A landscape with many peaks, sampled at points; each row gives a point and its height.
From any point a climber takes the steepest step (rise divided by distance) to one of its 2 nearest points. It stops when none of these is higher. Distance is the straight distance between rows; heights are no part of it.
Q_852 (h 421): [ 29   5   4 -20  13   8  10 -36  20   0  41   3  14 -30  -5  -3   6 -24
  14  10  -6 -19   1   3]
Q_160 (h 706): [ 13  28   3  15 -29 -23 -11  -7  21  -8   2  11 -18  -1   8  28 -33 -30
   4 -16 -12  23  -4  30]
Q_590 (h 811): [-14   7  19   2  -9  10 -23  17 -28  19 -60  25  -3  40  -9  13   0   0
  -8  10  28  47   2 -31]
Q_782 (h 347): [  8  -3  -4 -22  12  10  14 -36   5  23  21   5   3  -3  -7 -10   6  -7
   5  25  11  -8   4 -21]
Q_992 (h 524): [ -8 -14  14 -12  12  28  17 -33 -35  -5  16 -10   6  -8   5  22  15   8
 -15  20 -23 -27  -3   5]
Q_402 (h 631): [ 14  -6 -12  -6  23  -4  -6  19  41   3  21 -10  14 -21 -29 -39  14  -5
  13   1  22  -2  10 -19]
Q_183 (h 336): [ 17  21 -37   0 -35 -43   9 -61  31  32  17  30 -29  -6  48  -2 -35 -12
  20 -19 -12  -9  -3  29]
Q_506 (h 776): [  2  19   0  26 -21 -15 -44  51  -6   5 -63  31  13  25 -17  -6 -25 -19
  -1 -23  30  53  11 -14]
Q_157 (h 439): [  6 -23 -26  -4  26   7  13   2  12   6  24 -14  24 -20   1 -40  13  32
   6   3  -6 -43   1 -12]
Q_400 (h 523): [  6  -1   9   1   6   5   8  -7   4 -19  25  -7   5 -20   4  15  -4  -5
  -1   0 -22 -17  -3  21]
Q_674 (h 443): [  3 -24 -15 -12  44  22   8  -5   2   5  31 -17  28 -28 -12 -30  40  25
   0  12  -5 -39   3 -24]
Q_363 (h 36): [-16 -12 -20  13 -32 -31  11  34  -7 -15 -21  -3 -33  38  45  -8 -21  20
   9 -34 -11 -11 -24  38]
Q_910 (h 750): [-15 -22 -19  22   2 -16   4  42  13 -19  -4 -29  -1  -1  15 -26  -4  32
  -3 -23 -11 -29  -9  19]
Q_599 (h 368): [-27 -21  -7   0  11   6   6  22 -17   0 -10  -8  -7  21   4 -10  13  32
  -6   4   5  -1  -2 -13]
Q_457 (h 805): [ -6  16  35  -4   0  20  -8 -13 -30  -1 -18   5   1   6 -17  39   7 -15
 -17  18   3  24   3 -14]
Q_322 (h 449): [ -8  10  -5  12 -31 -25  -3  20   5  -4 -28  14 -29  35  20   5 -26  -1
   5 -21   4  28 -10  22]
Q_982 (h 756): [ 12  27   9  23 -13 -11 -46  40  -5   2 -42  26  26   7 -26  10 -23 -33
  -4 -16  24  48  12 -15]
Q_704 (h 831): [ 24  -1  -7 -11  -9   8  27 -55  -9   3  29   7   8 -19  31  15 -16  -3
   5   3 -35 -47  -2  27]
Q_875 (h 307): [ -5 -10 -10 -13   5   4  14 -18   0  20   7   5  -6  14   3 -14  -2   8
   5  17  15  -3   3 -16]
Q_107 (h 739): [  7  25  17   8  -2   1 -34  23  -6   4 -30  18  19   3 -29  16  -6 -27
  -5  -1  22  43  14 -25]
Q_518 (h 536): [ 21   8   6  -2  15  -2 -13  16  32 -15  25 -11  15 -31 -24  -3   9 -24
  10  -4   1   5   6   0]
Q_637 (h 382): [ 27   7  -3 -24  12   3   7 -33  28  16  34   7   9 -19 -16 -19   8 -24
  17  16  16  -1   8 -16]
Q_583 (h 583): [  9   4   0 -13  21   5 -12  14  23  12  10   1  12 -10 -34 -22  17 -13
   9  11  31  21  18 -34]
Q_351 (h 618): [-24 -27  -6  10  34  22   6  14 -22 -17  15 -27  20 -15   4   1  30  42
 -15  -6 -30 -36  -6   8]
Q_918 (h 430): [-18 -11   4   1  28  17  -6  17 -12  -9   7 -16   9 -11 -15   4  27  19
 -13   7  -7  -4   4 -11]
Q_547 (h 556): [ 18  10  23 -27  17  22  -5 -32   2  12  18   0  11 -18 -33   9  29 -31
   3  27  18  14  10 -34]
Q_282 (h 722): [ 10 -11  -7  -7  -8  11  30 -42 -30   3  18   2   6  -4  40  13 -14  19
   0   4 -37 -49  -3  21]
Q_644 (h 477): [ 11 -12  -2 -11  39  15  -5   7  20  -6  34 -16  25 -35 -24 -22  38   2
   7   6   3 -18   6 -19]
Q_87 (h 261): [ -2 -15 -28   3   7 -14   9  18  27   6   7  -9   0  -1   6 -44  -8  21
   9  -6  13 -20   2  -4]
Q_925 (h 582): [ -9 -22   3  -4  28  28  12 -15 -29 -12  23 -18  20 -22   4  13  27  25
 -15   9 -33 -39  -4   8]
Q_265 (h 121): [ -5  -4 -19   1 -13 -18  11  -4  14  10   0   8 -20  17  20 -16 -21   6
  10  -7   8   1  -4   8]
Q_138 (h 801): [ -2   9  34 -22  -5  30   8 -55 -29  19  -7  -4  -6   1 -22  33  15 -21
 -10  36   9  11  -1 -26]
Q_311 (h 783): [  0  25  27   4 -13   2 -11  -5 -13  -3 -16  13  -2   8 -10  34 -11 -23
  -9   6   0  33   2  -1]
Q_740 (h 688): [-27 -33 -24  14  13  -7   9  39  -7  -9  -8 -26   2  10  19 -37  11  49
  -6 -18  -5 -31 -10   5]
Q_911 (h 755): [ 10  31  20   7 -18  -8  -9  -9   5  -9   0  12  -7  -2  -5  33 -22 -31
   0  -2  -6  29   1  15]
Q_193 (h 644): [-35 -33 -15  12  30  12   5  30 -24 -10  -1 -28  10   2   7 -15  31  52
 -16 -10 -13 -28  -7  -2]
Q_3 (h 505): [  9   4   9  -3  29   9 -21  21  17 -15  21 -14  22 -31 -34  -3  31 -11
   1   2   2   6  10 -16]
Q_474 (h 520): [ 19   3  25 -30   9  30  17 -61 -18   0  29  -3   8 -27 -15  20  24 -25
  -3  30 -10 -21   1  -6]
Q_708 (h 712): [ 12  -7 -31  -8  14 -14   3  10  49  16  18  -6   7 -12 -17 -59   1   4
  18   2  32 -12  12 -23]
Q_111 (h 69): [-13 -10 -20   6 -22 -23  17  15  -3  -2 -11   3 -25  32  37 -11 -20  19
   9 -19  -4  -9 -14  23]
Q_648 (h 11): [-15   2 -14  10 -46 -38   7  28 -10 -10 -33  13 -45  52  47   4 -25  10
  13 -34  -8  10 -26  41]
Q_680 (h 527): [ -7   2 -10  23 -18 -21 -14  50  15 -14 -26  -4 -14  19   0 -15 -18   7
   0 -22   9  19  -3  11]
Q_101 (h 777): [-28 -21  12  -1   1  16  20  -3 -51 -13  -5 -11 -10  19  25  25   7  27
 -17   5 -26 -18 -14  13]
Q_58 (h 266): [-12  -6   6  -7   1   8  11 -12 -15   5   0   1  -9  15   4   9  -2   6
  -5  14   2   2  -1  -6]
Q_502 (h 748): [  9  18  42 -11   1  23   4 -34 -25 -17  14  -5   5 -25 -16  46  10 -27
 -12  18 -18   0   0   8]
Q_387 (h 613): [ 18  -7 -39 -11   8 -12  16 -11  40  28  22   2   9  -9   5 -58  -9  12
  19   4  23 -27   7 -20]
Q_230 (h 488): [  4  -7  25 -20  20  36  12 -39 -27  -9  26 -13  14 -29 -15  25  33  -8
 -13  25 -19 -28   1  -4]
Q_46 (h 413): [-22  -5  11   4  29  23 -19  27 -21  -6 -12 -12  10  -5 -23  16  37  16
 -19   7   2  11   9 -26]
Q_700 (h 324): [-15 -19 -16   3  15  -2   2  27   9  -1   1 -13   1   4  -4 -28   6  26
  -1  -2  10  -8   3 -11]
Q_915 (h 652): [ 14   8 -15  28 -10 -28 -27  53  50 -14  -9 -19   6 -13 -27 -28 -11 -14
   6 -23  17  14   9   5]
Q_786 (h 711): [  4   8 -13  31 -15 -22 -32  66  31 -11 -33  -6   7   4 -27 -28 -13  -8
   0 -23  25  31  13  -3]
Q_696 (h 415): [ -3  21  -6   8 -36 -29  -4 -11  16  15 -17  27 -31  25  18  10 -29 -15
   9 -15   8  37  -5  19]
Q_321 (h 802): [-16  10  16   5 -22  -3 -21  24 -30  17 -72  37 -12  56   4  10  -7   0
   0   0  26  54  -8 -16]
Q_916 (h 185): [  4  -7 -34   5 -11 -28   9   5  36  11   4   1 -12   6  17 -38 -23   9
  16 -15  15 -14   0   5]
Q_114 (h 643): [ -4 -25  -5  -3   7  21  28 -24 -41  -5  16 -11  14  -5  32  11   1  31
 -10   4 -40 -51  -5  19]
Q_297 (h 367): [ 10  27 -24   0 -37 -41   5 -54  32  36  11  33 -33  -1  32   5 -31 -22
  14 -15   1  21  -5  27]
Q_443 (h 392): [-36 -21   5   1  15  16  -5  31 -33   0 -27  -7  -8  27   0   2  26  33
 -16   5   4  10  -1 -22]
Q_671 (h 463): [ 20   6  17 -13  14  12   3 -21   8 -15  34  -6  13 -33 -12  14  13 -24
   3   8 -16 -12   1   7]
Q_797 (h 605): [ 24  18   8 -14  -9   0  18 -60  10   6  31  13  -3 -22   9  19 -12 -28
   9  10 -12 -14  -3  18]
Q_728 (h 826): [-15   7  24  -3  -7  13  -8  -2 -30   8 -37  14 -10  29  -6  24   0   0
 -12  17  14  33   0 -18]
Q_238 (h 481): [-14   2  -5   8 -20 -16  -7  29   2   3 -32  14 -20  37   7 -11 -16   7
   5 -10  17  31  -3   2]
Q_229 (h 690): [ 18  12  -3  -5 -16  -9  17 -45  10  -1  26  11 -10 -15  25  21 -24 -17
   7  -3 -23 -20  -5  31]
Q_682 (h 460): [-11 -13   0   5  18   8   2  16  -4 -17  13 -17   7 -12  -3   4   9  16
  -7  -1 -16 -14  -2   8]
Q_575 (h 557): [ 28  16  21 -25  -4  16  21 -72  -2   5  35   8   3 -27  -5  21   4 -34
   5  19  -9 -15  -2   9]
Q_844 (h 793): [ -6  16   8  17 -23  -9 -33  38 -19  11 -71  40   0  44  -3   4 -19 -10
  -2 -13  27  57   0 -12]
Q_76 (h 684): [ -7 -12 -12  33 -13 -24  -7  52  21 -30 -11 -29 -10   1  12 -12 -15  17
  -5 -30 -16 -17 -13  33]
Q_802 (h 710): [-18  -7  20  -4  -7  13  18 -21 -42 -13  -2  -5 -12  12  19  36  -3   7
 -16  10 -23  -9  -9  17]
Q_337 (h 775): [ 11  21  42 -20   0  27   1 -46 -22  -2   7  -3   5 -21 -28  39  18 -33
 -10  25   0   8   4 -13]
Q_717 (h 707): [-18 -28  -4  -3   4  14  25  -7 -45  -3   4 -10  -1  16  34   6   4  35
  -8   2 -28 -36  -9  10]
Q_173 (h 393): [  4  27  -9   2 -33 -30  -1 -34  28  30  -1  29 -29  13  15   6 -27 -22
  11  -7  12  39  -2  15]
Q_370 (h 569): [ 16   9  13 -22  24  15 -17  -1  13  15   7   2  18 -15 -39  -7  30 -24
   8  22  32  26  18 -45]
Q_585 (h 597): [ 11   9   8   3 -11  -6   7 -20   7 -19  22   0  -6 -16  13  29 -20 -16
   1  -3 -28 -14  -4  36]
Q_248 (h 513): [ 25 -13 -34  -7  17  -4  15  -4  35  11  28  -9  24 -27   6 -52   0  19
  16  -3   2 -45   4 -11]
Q_13 (h 749): [ -3  10  -3  24 -11 -13 -33  59   8  -3 -44  11   7  18 -21 -15 -12  -5
  -3 -18  26  42  12 -13]
Q_864 (h 601): [ -4  -3 -22  27 -26 -34  -4  42  26 -17 -17 -12 -25  17  18 -19 -26   7
   6 -32  -2  -2  -9  29]
Q_909 (h 757): [ -6   8  31  -4  -5  15  10 -26 -27 -12   2  -2  -6  -2   1  42  -4  -8
 -14  15 -18   3  -4  12]
Q_329 (h 584): [ 17  10  -5   9   3 -14 -18  30  42 -11  12 -10   9 -17 -23 -17  -5 -19
  12 -11  10  11   8  -1]
Q_213 (h 404): [-30  -7  17   1  16  27 -20  26 -37   4 -40  -2   0  17 -13  21  31  19
 -24  13   9  24   7 -36]

Where does a climber stop that starts at each point below?
Q_160: Q_728
Q_265: Q_229
Q_648: Q_910
Q_852: Q_229
Q_58: Q_229
Q_918: Q_229
Q_547: Q_728
Q_696: Q_910
Q_992: Q_910

Call two points neighbours if one is among the 2 nearest of the other. Go from one point of each pair to the other, from neighbour to neighbour, staying as high as possible. Name the lowest point that can't be avoided.
Q_229 / Q_910: Q_230
Q_704 / Q_909: Q_114
Q_101 / Q_728: Q_802
Q_101 / Q_708: Q_547
Q_909 / Q_728: Q_502
